A landscape with many valleys, sampled at points; each row gives a point and its height.
A ball rolls from a point to whichever of its 2 nearest points has the largest drop for the distance, and stops where none of them is lower. Distance is the straight distance between rows; heights are no part of it.
vivaf h=360: [  9  11   2   6  32   8  -3 -12 -21 -22  17  -7  41  36 -41  -3 -22 -56
 -11  11 -15  23  -7  24 -16  27   0]
lofe h=768: [ 23  19   2  19   5  -9  37  10  -5 -46 -31 -17 -46  -9   4 -34   4  24
  -8  -1  -5   1 -17  21  -5  -4  -5]
diput h=650: [ -7  43  -2  -1  12 -20 -31 -18 -30   4  29   9  56  21 -24  13  -8 -50
   8   2  -6   6  13  35 -22  -5 -29]
vafi h=395: [  8  -7  -6  15  17  47  -3   4  17 -43  21 -30   7  42 -34  -8 -17 -40
  -2   8 -18  21 -20  -6  30   4   9]
menif h=234: [  6   3   4  -3  28 -13   3 -37  -9  38  -7 -28  26   0  20 -38 -29 -38
  -3  46 -30 -18  22   5  33  15   9]
lub h=413: [-13 -36  18   9  -9  45  -2  17  11  -5  27  11 -19   8 -43  46  -4 -16
 -29 -25  23  27  -2  -5 -10 -16  19]
muka h=309: [-11 -11 -11 -18  -1  12 -57   4 -24  14   8  14   5   4 -34  39 -26 -13
  -3  13  14  -4 -16  -3 -15  -2   9]
zil h=637: [  8   7   1   3  -7  43  -1  29  16  14 -26 -33 -35 -44  38  12   9  22
 -10 -21 -32  -4  10 -17  14 -36  16]
sebe h=498: [  3   2   2   7   8 -30  29  -5   4   3  13   8   5  24   2 -26   1   4
  12  14   0  -4   2   1 -10  29 -15]
Bap h=670: [  4  16 -20 -19  27  -3 -17 -27 -44   1   2 -11  26  18 -16   0 -44 -61
 -13  23 -27  10  -1  11  -1  19  -4]
mos h=323: [ 17  20  -4  11 -12 -22  30   6   2 -31 -10  15 -29 -11  14   1  26  25
  -3 -23  16  -2   0  11 -21  -8 -29]
mivi h=757: [ 12  -6  10  19 -14   5  40  17   8 -46 -15 -10 -60  12  -4 -17   7  24
  -7  -9   1  10 -12   6  -7   8   9]
regum h=261: [ 11 -22  21   0 -14  42   3  16  28  12 -14 -16 -42 -14  23  30  -1   7
  -2 -21 -31  24   0  -5   4   2   3]
vumu h=786: [ -1  17  -1   6 -20  -5  44   9  10 -35 -51   1 -49 -15  27  -9  18  43
  17 -22  -1 -26  11   8  -4  -7 -21]
gatig h=697: [-25 -19 -10 -13 -11  34  19 -24   0  -8  -3  -5   2  39   2 -16 -11  15
  19  39 -38 -11  13 -19  -4  32   2]
Lol h=651: [-11  -3 -30 -23  26  -3 -36  12 -12  13  10  12  53  10 -20   0 -26 -20
 -24  18 -17   3 -18 -15 -28  -2  16]
mumot h=581: [ 11 -10  -4  -2 -17   6  -9  29  12  22  18  10 -15  -2   3  24  -2  17
  -3  -7   7   5   6 -16 -12 -10   7]
zipez h=342: [ 16  43  -3   3   3 -46   6  -4   3 -23 -22   9 -17 -41  25  11  10   8
  18 -30  21  -3  -5  25   0 -16 -50]
Biso h=422: [-20  -1 -16   6  11  28  -9 -24  21   9  14 -44  -3  -7   1 -20  -4 -26
  24  19 -19   0 -13 -39  71   1  30]
zimo h=777: [ 15  21   2  13 -10 -12  52 -23   7 -40 -47  -9 -46  -4  22 -36   0  25
   9  -1 -10 -20  -2  23   1  -4 -23]
salu h=616: [  1   8 -15 -12 -13 -12   1  10  18  11  24  25  14   6  27  17  24  27
  13 -15  12   0  20  -3  -9 -17 -16]
loga h=209: [-13   2  18  -2  12 -39  30 -32 -27  -8  12  38  18  20 -19  -8  32 -17
   5  18  39   9  -3  11  -5  40 -34]
Ludep h=282: [-45 -31 -49 -40  -6   4 -36  -1 -12 -10 -15  20  42   2   1  12 -24   7
 -27   9 -20   5 -10 -22 -27  -5  23]
sano h=686: [ 23  22  11  18   1 -39  -5  13 -17  -5  17  19   2 -12 -14   9  38   1
 -17 -34  47   5 -20  26 -26 -19 -16]
timaf h=660: [ -2  37  -7  -8  29 -15 -24 -25 -55  10  14   3  52  17  -9   6 -31 -56
  -2   7 -22  14  14  32 -10  15 -18]
pevo h=210: [ 12  -2  21   3 -36   3   9  -5  20   5 -43 -11 -42 -14  28 -11 -35  10
  50  11 -14 -10  20   5  25   8  -8]
limis h=807: [ -1 -10  17  -5 -10 -19  10  18  13  11 -37  22 -42 -39  20  -2  14  45
  27 -31  20 -35  25 -14 -36   4   0]
mab h=516: [ 36  37  14  22  26 -35  20  11 -28 -20  -5 -17  -9 -17   0 -15   2 -12
 -18 -29  -6  23 -20  31 -11  -4   0]
gad h=113: [ 21  33 -27  12  11  -4  17  28   2  -3 -12 -10 -16 -16  28 -14  28  30
 -20 -14 -12 -26  12 -10 -11 -39   3]
feti h=410: [-15  -5 -15   9  19  51  -7  -2  30 -20  24 -39   4  29 -32 -19   1 -33
  15   5 -25  10 -23 -34  52   3  22]
Loso h=285: [  1  -9   3  -5 -14  59  -5  18  22   2   1 -37 -26  -5  10  27   6   3
  -6 -23 -29  25   1  -5  33 -18  14]
Mulid h=704: [-28 -26   0 -13 -27  46  18 -31   6   2  -1 -27   4  36  25 -18   5  21
  28  26 -55  -8  30 -15  16  22  15]
loro h=732: [  1  -5   1   0 -22  43   4 -14  11 -15   3 -37  -7  23  10   1 -17 -18
  12  25 -21  10   5 -12  52  -2  -1]
Buva h=170: [-42 -23 -21 -35  -3 -11 -20  12 -10  31   7  41  46 -17  10  43  -7  27
 -27  -1  12 -11  10 -12 -28 -25  20]
Pigib h=419: [ 46  34   5  22  23 -15  22  14 -16 -10  16 -20  27   4  10 -41  24 -16
 -25 -21 -21  17   2  22   3 -12   6]
leno h=456: [  9 -14  10   4   4  11  20 -42   1   9  10 -50  -5  -2  14 -55  -2 -47
  -5  49  -7  -4  20  11  51  14  12]
Simo h=345: [-22   7  -1  -6  -4  14 -32  10 -11   7  34  29  54  25 -44  30   0 -17
 -26 -11  45   0   5  16 -37 -28   2]
Gaf h=125: [-12 -13 -16   0  -1   0   7 -25   5  18   9 -14  28  30   8 -51  -5  14
  13  41 -44 -25  20 -13   9  11  14]
tuvol h=579: [-22  -3 -33 -17  40 -15  -2  -4 -25  -4   3  30  83  18  -9 -30  -4 -13
 -29  16 -20   2 -15   3 -43  23   6]
Vas h=208: [-18 -43  31 -14 -18  20 -14   5  -7  47   7  23   2 -36  -3  67 -14   5
 -33 -22  15  10  12  -9  -4 -11  10]
kolur h=233: [  8  -9  16  -6 -19   7  10  -4   6  -5 -19  -4 -33   6  11   3 -36   0
  33  21  -9   4  -1  -1  23  20  -5]
disu h=371: [-34 -11 -33  -7  33  39 -38  15  35   4  19  -6  28  10 -23  11 -20  -4
 -16  -1 -28  14 -23 -38  21 -20  41]
zev h=640: [  9   7  -7  -4  -5 -15   2  15  19  10  37  26  23  16  -8   8  21  12
 -13 -16  26  12   4   2 -22 -22  -1]
zur h=387: [ -5 -30  29   3  -2  51  -2  18  22 -10  15   1 -35   6 -22  51  -5 -10
 -16 -25 -13  42  -7  -8   6  -4  15]
Nuv h=264: [  0   2  13  -7   9 -21  15 -15 -39 -11  12  30  25  17 -31  -3   8 -30
  -9  17  18  13 -13  20 -11  38 -19]
Tunu h=620: [-30  26 -41 -20   5  -9 -15 -12   5 -12  24  52  74  25 -14   2  22 -15
   2   6  10  12   6  -7 -29  -7 -28]
Durig h=522: [  5   5   8   6  13 -40  24 -25  11   9  -8  17 -20  14   9 -45   3  18
  35  11  -3 -24  23  -4 -24  37  -3]
gof h=471: [-15  16  -8  -5 -16  -4  17 -24  32  -8 -15   6 -20  -3  53  11  46  42
  51 -29  -6 -15  39 -10  -8  -2 -38]
navib h=524: [ 20  -2 -11  10  21  -7 -17  25   8  23  15 -13  -5   0   1 -13 -11   9
 -10   1  -6  10 -16 -11   7 -17  33]
pip h=168: [ 16  36 -12   6  -3  -4  24   8   1 -12 -45 -18 -17 -34  33 -23  27  22
   2   5 -15 -44  15  -2   7 -38  -3]
Por h=373: [ 16  41  -9   4 -21 -24   1   3   5 -13   7   6  -9  -6  31  15  12  12
  25 -23  20  -3   9  21   7 -20 -45]
nede h=438: [ 46  19   9  29  29   2  20   7  -4 -10   4 -43   7  -5   6 -49  14 -14
 -25  -8 -26  17 -11   4  18 -11  19]
nepo h=237: [-41 -19 -47 -52 -22  -8 -29  -8 -27   6 -12  32  36 -12   5  21  -5   5
 -24  12   0  -5  -1 -18 -26   5   4]
Zipen h=303: [-19 -27  25 -18 -25  27  14   8   4   8   1  27 -20  10   2  37  11  15
   6   6   0  11  10  -2 -14  23 -10]
Sib h=385: [  4 -28  20  -2  -2 -17   6  10 -16  -7   2  16 -10   7 -30  -5  13   0
  -9  15  44  -5 -20   2  -9  30   3]
Kon h=679: [  5   1 -18  -8  20   1 -14 -23 -13   2   7 -14  27  25  -5 -19 -35 -34
  -6  41 -25   0  -6  -9  17  20   1]
Sesu h=746: [  6 -22  10   9 -11  37  27  15  27 -31   1 -14 -52  13  -5  -5   4  16
   7   0 -15  18 -13 -10  17  14   8]
tas h=582: [ 26 -12   3  21  12 -22   1  32   4  20  -8   0 -42 -31  -3 -13   7  21
 -10 -12  24  -8 -11 -16 -18  -2  24]
fafa h=312: [  1  25   6  11   2 -30  39 -26   4 -31  19  19   8  27  10 -20  13  -1
  12 -13   8  18  -2  31  -1  10 -44]
fira h=409: [-17   0 -32  -8  29  12 -20 -12  11  13   4 -33  12   5  -3 -18 -29 -19
  10  32 -30  -4 -22 -41  55  15  27]
zasi h=484: [  9   4   5  11 -17  -7 -29   7 -10 -16  24 -17 -20  12 -19  35 -31 -13
  12  -8  14   6 -13  36  -2  -7  -5]
zed h=392: [-24 -13 -36 -15  27  15 -28   6  20  10   2 -13  18  16 -10  -6 -22   3
  -8  23 -33   3 -24 -36  21   5  30]
sel h=216: [ -9  -8  32 -19 -36  33  13   2  22  22 -23 -12 -18  -8  41  21  13  13
  21  -4 -40   3  19   1   3   7 -12]
duko h=687: [ -1  -6  -8   1   6  17   5  -9   3  -5   9 -11  16  34  -9 -11 -15  -6
   4  35 -21   4  -3 -10   2  23  -1]
zukav h=274: [ 15  38   0  15   3 -41  39 -15   1 -38  -1  11  -6  -6  10 -17  23   2
  -2 -23  15  15  -8  29  -9  -4 -42]
ziben h=720: [ -2  -8  -4   4 -36  29  24 -18   9 -17  18 -22  32  36  17 -20  17 -10
   7  32 -17  -3  22   3  27 -10  -9]
Nogu h=278: [-27  -5 -28 -27  10  22 -59   3 -17  12  11  -3  14   2 -22  43 -37 -18
 -14   5 -15   7 -18 -17 -10 -12  22]
vab h=633: [ -3 -11 -10  -6  17  -3 -30  24  -5  20  26  16  38   6 -35  14 -13  -5
 -26   3  18  -3 -17  -4 -23 -10  22]
toki h=503: [-27 -27 -22 -25  10  -4 -24  -1 -31   1 -10  23  38   4 -35   2   5  -7
 -32  20  30 -11 -23 -21 -18  23  17]
mato h=453: [ 32   8   8  29  44  -4  18  -3  -1   9  11 -36  14   6  -1 -57  -4 -26
 -10   8 -35  15  -5  -4  24  21  29]
gefib h=81: [-27 -16  -8 -24 -16  -4 -24   5 -14  38  10  46  29 -16  -5  43   7  19
 -17   4  42 -15   3 -11  -7 -23   2]
Defu h=310: [ 10   5   7   5 -14  38 -23  23  17 -11  23 -28  -9  18  -4  24 -12  -1
  -6 -20 -11  20  -1  10  19 -30  15]
nivaf h=91: [ -2   4  -3  -6  -4 -15   5 -44   8  35  -6 -19   8   8  22 -53  -8   6
  29  39 -31 -42  38  -3  17   8  13]
pire h=580: [ -1 -18  12   8  26 -27  -7  -2   1  28 -14   3 -24  -9 -13 -32 -25   4
  15  35 -10  -4 -17 -28  -6  33  31]
pato h=181: [-12   1  11 -13 -25 -32  -9   3   7  19 -14  40  -1 -28  20  27  11  17
  37  -6  51 -20  15 -11  -3   8 -36]
girog h=468: [ 14 -10  11  10  18   5  44 -38  -7  -2   8 -32   2  25   7 -52  -1 -31
  -7  32 -17   7  27  23  37  22  -1]
pinot h=124: [ 16  17  -5   0  15 -50  19  -2   5  11   5  26 -10  -2  19 -22  33  22
  13 -18  18 -18   6  -8 -27   4 -11]
vez h=346: [-15 -27   3  -7 -17  13  18   8  -5  -5  12  25  -6  16 -23   8   9  18
   0  13  25  -2  -6  -6 -14  26  -6]
lilir h=712: [ -9  -8  -2  -2 -36  28  26 -34   3   3   5 -28  14  25  34 -31  26  16
  30  31 -22 -23  38  -4  24   5   4]
Neped h=638: [-11  36 -18  -6  -1 -11 -22  -9  -7  -6  30  25  60  26 -21  11   1 -29
   3  10   7  15   2  14 -25  -9 -37]
fubo h=361: [-24 -18   1  -5   9  56 -17  14  25 -16  18  -4  -9  26 -40  38 -14 -19
 -11 -12 -15  36 -14 -21  12  -2  22]
Zagoz h=254: [-19 -32   9  -6 -16  22 -14  10  -5  24  24  26  17 -10 -22  56   0   0
 -33 -15  24   6  11 -13 -21 -28  14]
zozo h=531: [-20 -27 -30 -32  12 -18 -12 -13 -42   3 -21  34  48   1 -16 -28   3 -19
 -35  19  14  -9 -16 -10 -29  30   4]
zeleg h=122: [  1  15  -1 -10 -16 -16  -2 -33  14  35 -21  -1   2   6  33 -26 -15  27
  45  33 -20 -41  37  -4   9  12  -3]
Vudem h=200: [ 10   6  17   5   6 -59  25 -11  -4   0 -11  23 -14  -7   8 -19  29  10
  19  -4  32 -12   2   5 -14  27 -23]
Mibov h=240: [-27 -15 -22 -27  -1   9 -44  15  -3  30  12  16  31 -10   1  46 -25   9
 -17  10  -8  -1  -5 -18 -12 -26  26]
nin h=265: [ -2 -13  25  -4 -33  14   7  12   3  -7 -14   4 -36   2  21  33 -10  15
  22   1   8   5  -2  12   8  14 -12]
mov h=467: [ 10  -3  15  13 -25  12 -16  23  -9 -24  -3 -22 -43 -11  -7  37 -27   0
   9 -29   3  17 -14  27  12 -13 -10]
veta h=665: [  3   8   5  14  -2 -14 -12   9   1   7  30  30  11  -2 -26  21  29   2
 -22 -34  56   2   0  18 -21 -29  -9]
dep h=466: [ -2 -23  11   3  28   8 -20  15 -15  -3  12   3   9   8 -59   6   4 -29
 -32   6  30   7 -35  -3  -4  16  24]
Nonim h=319: [-37 -23 -43 -29   9  31 -35   5  11 -15   1  12  45  16 -11  18 -25  -9
 -29   9 -25  17  -6 -18 -13 -16  27]
mip h=212: [  2  15 -22 -22  15 -12   3 -43 -15  30 -11  -5  30   9  21 -26 -30 -30
  -5  46 -28 -16  32   6  20  14 -15]
zol h=379: [  7  12   0   6  18  23  -5 -13   2 -41  26 -30  22  54 -38  -8 -29 -51
  -7  12 -20  22 -19  21   5  13  -1]
Zelir h=435: [ -3 -14  -3  12  -4  28   6 -14  22  11  -3 -49 -23 -10  15 -37  10  -4
  24  15 -24  -5   2 -33  46  -1  37]
Zini h=451: [ 16   4   9   3 -26  41   1  19   2 -24 -16 -31 -40 -25  16  31 -10  12
  -4 -36  -9  15  -4  23  16 -28  -8]
lito h=347: [  6  28  -5  14  15 -12  42 -18   6 -21  28   6  40  43   5 -37  26 -17
   0  -1  -4  14  16  24   0   3 -33]
Muf h=596: [ 17  11  -9  -7 -23   8  -7  10  10  14  11  -8   3   8  27   7   2  20
  10  -2  -5   4  12  -9   7 -24   1]
regen h=473: [-25 -39  -2 -12  -1  23 -23   3 -24  13  -5  31  25   6 -48  11  10  -2
 -41   8  45  -5 -13 -12 -13  -1  19]
Redi h=336: [ -1  -1   0  11   5  42 -36  19  19 -16  33 -20  -8  38 -42  31 -16 -21
  -7 -16   0  19  -9  -2   2 -24  19]
Dobo h=182: [-21   0 -46 -25   8  -5   0 -38 -13  16 -10  -6  54  18  23 -30 -24 -13
 -19  38 -41 -21  21  -8  -8  15  -6]
Taz h=161: [-16 -33  19 -11 -23   4 -19   6  -6  55   5  34   7 -37   6  48  10  20
 -19 -21  37  -8  20 -12  -3 -16  -1]
lel h=706: [ 29  44  -6  14   4 -32  -1  12 -11 -23  12   1   0 -13  -4   9  17   1
 -11 -34  15   0 -10  45 -31 -36 -28]
Podo h=493: [  0  18  -8  -6 -22   9  24  -4  15  -6 -19  -6 -15  -7  51  -3  41  36
  25 -14 -14 -23  39  -7   1 -27 -22]
Mobi h=487: [  0  -7  11  15  51 -11 -20  15  -9  -4  18 -10   1   0 -49  -2 -12 -35
 -12   6   7  22 -43  -8  -3  31  28]
zate h=338: [ 20   9   6   9  28  -4  21  -9 -15  -5  14   4  40  34 -18 -25 -15 -34
 -13  19 -19  12  -2  17  -2  28  -9]
sof h=593: [-18 -43   8  -5   7   4 -12   8   0  28  -2  18  -5  -7 -23   7   6  22
 -15  21  25  -5 -16 -30 -11  18  30]
Refa h=562: [  7 -17  -2  20   3   6  -2  37  16  20   3   6 -40 -26   4   7  -5  23
 -11 -15   2   6  -3 -22 -11 -14  25]
numim h=492: [ 27  21  30  21  29 -40  41   1 -32  -4  -3  -2   5  -7  16 -26   2 -14
  -6 -15 -13  26  -1  22   1  20   2]
vosub h=613: [  2 -29   3  -5   7 -19 -15  17 -11  27  16  20  21  -7 -20   1   1  21
 -15  13  31 -13 -20 -17 -13   0  14]
tuli h=446: [  6 -13  11  13  -9  26  13 -29  16  -3 -17 -47 -27  -5  12 -44  -6 -27
  15  37 -13  -7  14  -8  54   6  16]
nos h=401: [ 17 -20  29   5  -4 -12 -11  18 -14   5   4   7 -22  -9 -31   9  15   4
 -22 -14  57  -2 -15   8   2   2   4]
Dazov h=440: [-13 -36  10   1   5  33 -13  18 -10  -6  21  12   2  12 -50  28  -1 -16
 -38  -3  34  11 -13 -11 -17  -2  29]
Loba h=556: [-32 -27 -17   3  35  15 -27  24  27  27  19  -1 -19 -11 -27   9 -15   1
  -6  -8  -2  14 -33 -41  19   6  51]
tumeg h=348: [-47  -8 -42 -25  23  57 -48   9  17 -23   4 -14  45   9 -16  12 -24 -17
 -31  -8 -38   9 -15 -28   7 -19  38]
vig h=500: [ 20  18  17  24   0 -23 -19  -3 -16 -19  12 -29 -12  16 -21   9 -23 -21
   6 -23   3  11 -26  47  -3  -8  -4]
bur h=541: [  1  -7 -17  13  29  13 -27  25  26  19  21 -16 -25 -18  -7  -4 -16  10
  -8 -10  -6  18 -27 -33  15 -10  40]
ravur h=417: [-14  12  -7  -2 -12 -15  18   3  22 -12 -31  31 -32 -45  39  41  46  27
  17 -44  26  -9  25 -12 -15 -18 -45]
teg h=263: [ -2  -4  16   6  -8 -46  30 -22   7 -23 -16  35 -30 -10  -2 -19  42  27
  31 -17  53 -14  -3   5  -6  27 -43]
seko h=575: [-23 -37  -4  -3  33  -1 -21  14   7  18  -3  12 -14 -17 -38   0  -9   1
  -4  14  14   4 -34 -43   1  26  45]
mor h=137: [  2   6  32   8   1 -54  38 -14 -19 -20   8  26   9   5 -17 -17  32 -11
   2  -7  36  27 -15  26  -3  25 -30]
Gugil h=436: [ 27  21  -2  17 -33  19  -7  11 -10 -36 -21 -49 -31 -22  13   3 -11   3
   2 -20 -13   3 -12  34  32 -41 -12]
vit h=157: [ -2   3   6 -17 -22  -5   2  -2  14  35 -20  -6   0 -13  43   6 -19  30
  34  15 -16 -21  27 -12  16  -5  -8]
sebep h=231: [  0   8  11   0 -16 -39 -11 -11  -3  -3  -8  30  -1 -31   5  27  19  10
  35 -13  62  -6  -7  10  11   8 -52]
Dav h=299: [-26 -12   4   0 -12  29 -32  11  -9   5  27  18  18  18 -34  51  -9 -18
 -24 -17  29  11  15   8 -38 -27  19]
Pazon h=480: [ 15   3  16  15  12  -9  34 -19   7  -5   5 -13  -8  29   6 -47 -13 -13
   8  26 -18   3   8  13  19  29  -5]
Bar h=833: [-31 -42  15  -7   1 -17 -16   4   3  35 -14  23 -16 -28   1   3  -3  52
  14   3   5 -26   2 -26 -24  12  44]
duvi h=719: [ 20  37  -5  19 -18  -8 -13  21  -7 -24   1  -7 -17 -14  -4  29   3  10
 -11 -42  12   1 -10  45 -14 -48 -20]
vuvet h=739: [-11 -15   4   3 -10  40   4   5  20 -23  -3 -22 -32  27  -8   9 -15  -5
  12  11 -23  24  -9 -21  35  24   9]
Buda h=564: [  3 -18  15  -4  -1 -27   0 -10  11  22 -27  16 -24  -6  -4 -19 -17  14
  33  32   4 -27   0 -13 -14  37  13]
Patur h=820: [ -1 -30  21   3  -2 -20  -2   7  10  37 -27  33 -36 -42   4  -4  10  45
   7 -15  24 -33  19 -23 -29  -4  27]
tomud h=517: [ 33  18  13  26  22 -20 -16  19 -16 -17  19 -19 -17   3 -20  -7  -5 -23
 -18 -18   6  21 -23  28 -11  -4  13]
Sovov h=341: [ -2 -20  17   4  -1   6 -49  15 -24  20  15   5 -10 -15 -39  46 -21 -17
 -12 -10  38  -5 -12  11   3 -11   7]
Ker h=221: [  3  -3  10   7 -25  48  24  -1  11 -25 -54 -38 -50 -31  28 -17  24  18
  11   2 -34 -15  11  -6  22 -17  16]
dek h=306: [  4  20  19   5  25 -18  26 -22 -38 -13  18  25  37  26 -17 -12 -12 -39
 -10   9  -3  30  11  32  -5  39 -23]
gan h=414: [ 36  28  -1  13 -16  -2 -14  -2  -6  -8  12 -47   5  -4  16  -6  -7 -11
   0  -6  -8  -3  -3  26  27 -30  -5]
ged h=311: [ 13  32  17   8   2 -75   5 -22  -3  -5 -10  15 -11 -39  17   3   2  -5
  23 -19  31   1  -8  30   5  -1 -50]
kazil h=183: [-34 -12 -18 -44 -24  -8 -15 -13 -23  17 -22  35  24  -8   9  24   2  15
   7  20  12 -20   2 -20 -17   8  -9]
Fug h=425: [ 25  15   0  19 -12  11 -28  -1  -3 -30   1 -61 -26  -8  -6  -4 -16 -21
   9 -17 -10   3 -14  34  36 -34  -2]
kefa h=153: [-19 -15 -34 -15  21   7   4 -38   0  28  -8 -25  37  27  15 -47 -27  -9
  -9  57 -41 -28  17 -13  19  20  10]
fibil h=557: [-14  -5 -30 -20  21 -29  10 -17 -30   1  -1  24  52  14  -6 -24 -13 -23
 -13  27 -14  -3  -2 -10 -29  30   0]
Lom h=796: [  0   6  16 -10 -22 -10  28   8  17 -15 -53  18 -48 -30  32  11  22  38
  32 -32   3 -29  23  -4 -25   7 -23]
sepu h=201: [  5  17   6  10 -25  28  21  -1   1 -23 -66 -34 -28 -48  35 -25  25  16
  19   8 -20 -40  24  -5  19 -33   9]
gulis h=733: [  8   9   6  17 -22  10 -20  26  -3  -9  26   1 -28  -3  -5  53  -3   5
 -21 -42  24   6   5  32 -19 -45  -2]
sul h=272: [  7  23   7   7  -7 -48  -3 -12  -4   1   7  29   7  -9   3  14   1   3
  23   0  34  -2 -13  21   1   7 -42]
Volit h=595: [ 31  -5   6  19  34 -32   4  15   5  22 -16  -6 -35 -26  -5 -32  -5  10
  10   9   2  -1 -23 -11  -8  21  29]
Zofu h=612: [ 14   0  -1  19 -12   7   8  36  -2 -14 -30   4 -50 -43   5  12  -9  19
 -15 -24  18  -9 -11   3 -13 -18  -1]
Tegen h=600: [-20  13 -29 -14  18  -2  -4  -5  -1 -10  21  33  82  34 -10 -19   6 -20
 -17  13 -12   2  -8   3 -37   0 -12]
Zib h=369: [ 12  30  -4  25  11   6  22 -19   2  -2  30  -6  66  41   9 -35  14 -30
  -8   9 -16   8  19  26   5  -6 -16]
pari h=123: [ -9   3  -3 -24 -20 -19 -15  -2 -15  20  -4  36  14 -13   9  37  -1   6
  27  18  22 -15   2 -10  -3   9 -28]
nogoz h=449: [ -9  17  -4  -4 -23 -18  13  -6  26  -5 -13  25 -17 -18  50  30  29  28
  50 -23  15  -3  23  -7  -5 -13 -49]
zede h=627: [ 13   8   3  10 -11  21  11  35  16   2 -38  -6 -43 -43  30  26  -8  21
 -19 -29 -17  -5  15  -8  -1 -28   0]
rege h=396: [ 23  43 -10  11 -30  -6  -6   1  -2 -12  -1 -23  -4 -17  31   8   0   7
   6 -22   3  -5   5  32  20 -40 -33]
gita h=22: [ 18   8 -23   9   7 -28  18  16  17  14   0   8  -9  -5  24 -22  29  38
   0 -18   0 -23  13 -18 -30 -15   7]
sifif h=470: [ 23  10  26  20  43 -26  28  -3 -20  12  -2 -10   6   5   4 -42 -18 -22
  -2   4 -28  20   3   5   9  29  19]
telil h=185: [ 10  12  15 -11 -36   5   3   8  18   7 -36 -10 -17 -20  52   7 -13  15
  41  -5 -11 -13  28  -2  11  -1 -26]
Bama h=597: [ 34   7   4  21  17 -19  -2  27  -7  -8 -22  -8 -43 -37 -10  -2  -2   7
 -22 -16  17  -5 -23   0 -12 -10   6]
zap h=370: [ -2 -23  25   4 -20   9 -29   9 -25  16  13  11   0  -8 -38  28   1   1
 -27 -20  63 -13  -6  12   7  -4   3]
safu h=727: [-10  -8   9 -10 -36  55  14  -9  16 -16   9 -25   6  37  16  13  10  -3
  14  20 -25  18  11  -4  29  -4  -1]
mir h=238: [ -7 -32  38 -16 -19  45   4   1  39  34 -23 -28 -32 -11  31  19  13  21
   6  -5 -57  11  10 -12  14   6   8]
kif h=372: [ -4  12  -5   2 -15 -20  31   7   6 -25 -17  26 -28 -28  17  27  34  34
  -7 -41  40 -13  11   9 -18 -19 -39]
sepa h=217: [ 13  30  23  12  13 -55  31 -17 -19 -32   7  24   3 -19   1  -6  40  -5
  -5 -39  28  27 -16  40  -7  10 -35]
Pofis h=546: [ -9 -15  21  -9  -8 -36   8 -24   6  12 -20  21 -25  -4  -4 -25   7  36
  47   6  14 -40  20 -15 -27  41   3]
zirug h=504: [ 19 -13   4  18  45  -9 -15  20   7  15  18  -7   5   1 -27 -12  -5 -13
  -9   7 -10  14 -38 -22   2  15  31]
Kome h=393: [ 34  39  -6  11   6  -6   5   7   0   2  31 -19  50  21  13 -28  24 -14
  -4  -8  -8   3  14  14  -5 -22  -3]
fipe h=239: [  2  -2  31  -5 -38  42  15   4  19  -4 -43 -34 -41 -29  38  -1  11  15
  11  -9 -35  -2  13   1  23   5  -3]

Call two points neighbours if one is among the 2 nearest of the other. Go from one point of each pair to the other, from neighbour to neighbour, staying as low as possible. Name the highest point that can't be avoided.
Refa, pari => Volit
gita, mor => Biso
nivaf, gefib => nos
gita, sel => fipe
sel, pari => teg

For each start below, name the point where the ball stops.
mato => mor
vez => nivaf
Buda => pari
feti => mor
duvi => Refa
mov => pari
Patur => sel
loro => sel
Bar => sel
fira => pari
Tegen => sel
